Each row is a point on a tangle of strands that fork and nearly touch. The rows are in no order.
Two points are linked if the straight distance between their rows is under 78.8. Some points are linked to none.
tuki: [-35 -12  17  10 -20  17  -5  25  12   7 -59 -51 -58  38  34 -12 -40   2
   4  -1  -5 -19 -45   8]
foten: [-16   2 -10   8 -22 -14  -1  -3  13 -13   0 -34 -21   5  12 -23  15  19
   6  17 -20 -16  -1   7]
Deseg: [ 15  28  -5 -15  17   1 -12  41 -20 -52  34  35  34 -16 -30  14  48  -2
  15  25   1  19  18   8]
rera: [-17 -30   7 -23 -26 -21  28  17   0 -20  24 -29 -39 -13   2 -15 -22  30
  14  35 -26 -11 -10 -10]
muvit: [-32 -22  26  14 -22  -4  16  11  11   2 -56 -32 -47  14  42 -15 -31   2
  -8 -15 -21 -16 -31  26]
puge: [  0  -7  -6 -14   2 -10 -20 -26  25  17  -1  -8 -11  20  10  10   5  14
 -45   0 -15   4  12  24]
sozu: [  7 -11   7 -25  55   4  16  22  -4  13  18  23   0 -35 -49  -3   3  34
 -39  26   1  14  21 -16]
busel: [-13  -6   3 -60   3 -13   4 -19 -16 -14  31  16 -13   0 -11  41  15  -3
  19  19 -28  18  15   2]
Nam: [ -3  -8  -5 -29 -30 -12 -11  12 -11  -3  36  -4 -31  -3   7  35 -15 -37
  28  -6 -54  16  37  10]
Digod: [-30  -6   3   6  14   7 -13 -16  11  29 -31 -35 -30  44  29   2   3 -13
 -12  -7 -12   7 -38  17]
mov: [  6 -15  -1  -6  46   8  15  -3   9  32   4   8  11 -16 -16 -15  -7  31
 -44  10  13  10  14 -11]
kaso: [  4 -30  21 -12 -41  -4   8  -1  21 -14  -2 -13 -47  -3   0 -13 -58  12
 -12 -13 -27 -22   5  -6]
rab: [ -1 -17   3 -23  -2   9   2 -49  27  10 -22  13  -9  10   5   3 -23  13
 -37 -25 -20   2   7   8]
zodom: [-33 -21  -3 -17 -29 -18  16 -14   8 -32  -8 -31 -39  15  19 -14 -12  20
  18  22 -18 -13 -16  13]
pag: [ 23  13  -6 -24  42  -9 -10  20 -15  -6  24  38  37   7  -8  13  32   6
 -10  21  43   8  25   9]
Sibaz: [ 35  35 -13  24 -19  10 -41  44  -8 -12  11  21  36   9 -13   5  37 -19
  18   7  19  -4  43   8]
bov: [  8   0  -5  -2 -44  10 -38  -4  18  18  26 -29 -38  14 -11  22 -39 -14
  -2   4 -34 -10  25  -3]
pevip: [ 27  20  -5   0   9  20 -43  24  -1  17  24  20  21  -8 -29  50  18   9
 -20  34   5  25  51   0]
tori: [ 12  17  -9  22 -33   2 -10  53 -18 -15  15  10  10  -1  -3   1  25 -17
  51   8   7  -6  54   0]
tet: [ -2  13   0  17  15 -13  -1  -5 -27  17  -4  -8  14  35  27  -3  26 -33
  28  -5  34 -12 -26   7]
kig: [ 38  42 -23  -9  14  20 -38  12   2  12  13  48  34  -6 -12  57  17  -7
  -8   2  18  28  38  -4]
Moze: [-19 -16   0 -28 -22 -18  10  -1 -18   5  27 -16 -36  10  23  20 -17 -30
  36   2 -34  11   4   1]
muf: [-11   7  -4  14 -30 -29  21   5 -20 -27   3  11  10 -20  16 -12  16 -20
  54  -8   0 -19   8  12]
Riveb: [-24 -18  20 -11   9  -1  36 -31  -6 -27  -5  -9  -5   1 -10 -24   1  37
   8  26  36  -2 -35 -13]
bibi: [ -4   1   2  29  26   4  15 -32  16  -3 -42  14  24  -2   4 -37   0  14
 -27 -32  27 -18 -23  11]
rulu: [ 31  19 -21  -8 -11  -7 -27  26 -26 -59  26  13  58 -13 -23 -18  31 -32
  16  13  22 -19  -4   1]
mil: [ 17  15   2 -10  17  -6 -10  54 -24 -15  35   7  22   1 -13   6  47   7
   9  31  18  14  28  11]
fal: [ 18   6 -20   1  37 -14   0  -8 -14 -25  18  15  58 -24  -6 -27  16 -24
 -13  -1  19  -2 -37  -5]
fevum: [ 23  23 -33 -20  53   0  -5 -16   6   1   4  46  46   3  -3   8  12  18
 -34   7  32   8  27  11]
Nefus: [-33 -35  35 -17 -26  15  23  -7  10 -17 -32 -32 -38  18  21  -5 -57  10
  -5  -2  12   3 -39 -11]
Besas: [ 13   5   6  24   1   5  24  22  -8   7  11  11  23 -58 -19 -10  13  -4
   5 -21 -23  17  -7 -14]
ber: [-22 -29  -2 -23 -24 -14  10  15  -5 -13  39 -38 -52   8  20  -3 -47 -14
  28  22 -38  -4 -12 -13]
tekim: [ 19  37 -42   1  36   5 -26 -34  16  12  -9  38  46   5  10  22  10  -6
 -25 -17  23   5  12   7]
pama: [-32 -11  12  -5  26  -7  29 -41  -1 -19 -19 -11   9  17  16 -22  12  16
  -8   6  27   5 -41   6]
sosor: [-47 -25  33  14 -35  11  33  -1   0 -25 -50 -35 -33  14  21  -9 -32  24
  17  10  29 -19 -37  -7]
renuf: [-15  13 -20   1  49  14   9 -45   4  29  -3   6  29   6  19  10   4  -9
 -21 -14  -1  34 -34  -4]
tiruz: [ 14   3  -4  21  32 -11  22  -9  14   7 -21  18  36 -27   0 -38   6  21
 -42 -23  10  -2  -7  10]
pake: [ 28  19 -14   9  25  -9   5 -11  -9   4 -18  47  47 -15  22   1   6 -28
  -5 -43  30  -5 -24  -3]
Feg: [  2 -17   8 -27  -8  19 -24 -41  19  19   5  -5 -25  26  -7  28 -48  -3
 -25 -12 -14   0  13 -11]
dogut: [  2  -8   4  -1 -17  16 -34 -16  14  39  11 -33 -36  36   4  21 -39 -17
 -13   1 -19   1   1 -12]
tokel: [ 14   3  -1 -30 -18   6 -22  23  -9   7  32  13 -16  -5 -20  53  -2 -19
   2   8 -41  25  46   2]
rerev: [  0 -34  25  -6   5   3  39   1   4  17  -3  -2 -18 -31 -18 -13 -25  30
 -23  -8 -17  12 -13 -18]
Kivek: [ 26  21 -12  23  -3  -6 -29  32 -12 -18  17  -2  38   8  -8 -23  32 -22
  15   6  32 -27   7   5]
zar: [ -3   0  20  38 -11  15  22 -30  11   3 -46  14  18 -15   4 -18 -12   4
  -7 -38  18 -14 -17  -5]
leda: [ 40   7 -33 -15  18   0 -25  12 -20 -54  21  29  63 -32 -28 -10  15 -33
  -8   5  18  -9 -25 -17]
Piro: [ -3  20  -9 -26  -5 -10  -3   6 -11 -30  29  21  14 -15 -16  26  40  -6
  29  17 -23  23  27  12]
Katof: [-25  14  -5  55 -18  -3   1   1 -23 -23 -17 -21   6  -3  12 -26   3 -43
  60  -5  23 -42 -38  -4]
zazi: [  0   6  -6   8 -11 -20   2  30   7 -11  14 -15  -1 -16   0 -28  36  15
  -5  10 -24   1  20  23]
basov: [ 14  24 -30  13  26  20 -18 -32  24  36  -9  23  33 -13  -8  17  -3   8
 -44 -14  -6  10  24  -3]
Duned: [ 22 -30  21 -31 -20 -16  -6  15  29  -7  14  -2 -39   5  -8 -14 -53  22
 -38  -9 -30 -16  20  18]
patov: [  4   3   0  -6   4  -8  -4 -12  -1  25   5   2   4  19  13   7  19   1
   0   1   0   4  11   2]
bem: [ -1  -8   1 -22  49 -22  32 -13 -15   4  10  34  30 -10  10   2  21   5
 -15  -8  11  23 -17  11]
Bili: [ -2 -35  18 -21  -2 -15  20 -10  21  -9 -14  -7 -26  13  -5 -30 -13  52
 -34  17  14 -13  -4   1]
siveb: [ 29  12  -2   0  23   7  20  13 -14   1  10  43  40 -52 -21   7   3  -6
   8 -22   9  14  -4 -29]
guban: [  3  21 -23  10  42   8   3 -36  -7  11  -9  26  42   4  21   7   3 -30
  -3 -28  22  11 -38 -12]
Rol: [ 21 -15  13   0  -7  10   0  37   4  40  22  -7 -15 -27  -6  17 -13  -2
 -23 -12 -40  22  24 -14]
rume: [-12 -32  28 -13 -33   3  12   9  23 -16  -7 -30 -51  22  22 -11 -75  -2
  -7 -14 -13 -12 -25  -5]
filip: [ 25  19  -6  -3   3 -13   1   5 -13   8  -2  34  32  -2  13  15  25 -16
  12 -27  11   4  11   8]
Biga: [  8 -18  17  14  10  -5  40 -11   5   1 -19  22  10 -44 -19 -30  -7  31
 -22 -18   1   2  -3   0]
kula: [-11 -16  10 -48  34 -25  29 -13 -27   1  18  25   1   8   9  24  20   3
   7  12   4  24  -7   8]
lenag: [ -1   8 -17  11 -31  -5 -17  48 -12  -2  27 -14 -13  -4   1  14  18 -17
  33  17 -23   7  49   5]
Nivib: [  7 -39  23 -23   6 -16  10  12  20  11  -5 -11 -35  18   6 -23 -36  33
 -58  -2  -1  -8  -2  11]
Dulur: [-10  25 -26  36 -48  12 -20  -5   5   9   5 -25 -14   4 -11  -2   7 -15
  53   0 -15 -14  29 -17]
figel: [-15  18  -9  28  11  -2 -12 -13 -27 -12  -2 -23  20  26   9 -16  14 -47
  50   2  36 -25 -54  -9]
zok: [-22  21 -20  44 -37  -4  -1   7  -3  -6  -8 -30 -20   4   8 -24  11 -20
  64   7   2 -29   1  -8]
lorar: [-10   5  10  16 -20  -9  37 -30 -14 -32  -2  20  18 -25  -3  -5   7  -7
  40 -20   1 -11 -21 -11]
valu: [ -8  13 -12  16  -8   0 -36 -24  29  16 -12 -33 -16  25   2  -5  13  19
 -21  13 -10 -17   3  17]
Sed: [  3  -9  15  19   5 -13  29  24 -16   1  14 -15  10 -16  -1 -28  17  13
  15  16  22 -12 -11 -10]
Davev: [-17  -8  22  29 -12  32  -7  14   4  45 -48 -45 -40  39  21  -4 -23  -4
   9  -4  14 -13 -23 -17]
tus: [  0   9 -14   7 -49  14 -26 -16  12   8  24 -21 -22  -7 -28  22 -11  -5
  26   7 -34  -4  32 -18]
Levu: [-21 -23  20 -20 -26 -10  21 -39   5 -26 -10  -5 -24   9   3  -4 -12  14
   6   1  -9  -6  -8   1]
duto: [ -7 -24  11 -28   1 -11  23 -34   9 -19  -7  10 -10  -2 -25 -14   2  43
  -8  17  13  -6   4  -3]
Kunar: [-27 -13  25  21 -33   8  18  -2  -9  -3 -27 -28 -30  22  16 -10 -20  13
  42  16  37 -32 -12 -21]
mapa: [ 12 -13  11 -31  20 -13   7  41  -3 -12  16  18 -10 -35 -37   1  14  35
 -42  17 -28  20  26  11]
Gafuf: [  8   5   0  -8  17 -16   7  38  -3 -13  16  17  12 -29 -16 -11  40  22
 -27   8 -23  26  19  24]
rufe: [ 11  -6  -8   8  22  22  -1 -17  28  34  -3   1   9 -21 -19  -1 -13  26
 -54  -6 -17   9  20 -13]
kurod: [-22   8  -8  13  12  31 -38 -33  21  47 -36 -35 -31  48  14  18 -17 -19
 -22 -10  -7   9 -25   9]
Nas: [-29 -16  21   5  28  -2  18  -8   1  14 -27 -25 -16  28  36 -14   5  10
 -16   5  24  10 -42   9]
Movob: [ 21  10   7 -19 -10  19 -48  21   3   1  17  25  -2 -12 -34  62   2   5
 -23  28 -27  30  55  13]
magan: [-10  -1  18  36 -15   9  35 -36  -2 -26 -21  12  26 -26  -9 -18 -11  -1
  20 -27  28 -15 -38 -11]
vudi: [ -6  27 -12  32  22   2 -27   0 -11  34 -31 -12  -6  51  20  -5  27 -40
  33 -13  19 -18 -25  25]
guge: [ 10  23  -8  25 -34 -11  -1  31 -18 -28   0  20  29 -17   5  -4  24 -33
  52 -20   0  -8  25   5]
vipaz: [ 41  34 -30  -6  28  24 -14   2  -1   6   9  56  45 -35 -16  34   7  -7
  -5 -21  14  18  16 -23]
moni: [  9  -3  -1   8 -15   0 -14  42 -11  38  32 -28 -22   5   5  17  -1 -10
   3   9 -24  13  25  -4]
Fas: [-24  13   2  35  14  50 -24 -21  10  46 -45 -36 -18  40   5   0 -10 -10
   5 -12  25   4 -31 -22]

A fork is a point with three links, a tip a point with one. Leave the first point through the second and follow the links. Name the first fork or tip that comes.
rab / Feg -> vudi
ber / Moze -> Besas
tekim / basov -> foten
Besas / siveb -> zodom
rerev / Biga -> tori

Follow the links from the first point to the second, and from the first to the third. Name the last point that the two ways share.
Deseg / rume / guban -> foten
pama / rab / Moze -> zodom
pevip / busel / Riveb -> zodom
tet / guban / Davev -> puge
mapa / tokel / dogut -> foten
Rol / leda / Biga -> tori
puge / tuki / rume -> duto
Duned / tuki / busel -> duto
zar / moni / leda -> tori

A fork is a point with three links. Follow the links from the first point to the second and name the forks in between, in order.
sosor / dogut -> duto, zodom, foten, puge
muf / fal -> tori
sozu / Besas -> foten, zodom
dogut / kig -> puge, foten, zodom
mil / muvit -> foten, zodom, duto
duto / bov -> zodom, foten, puge
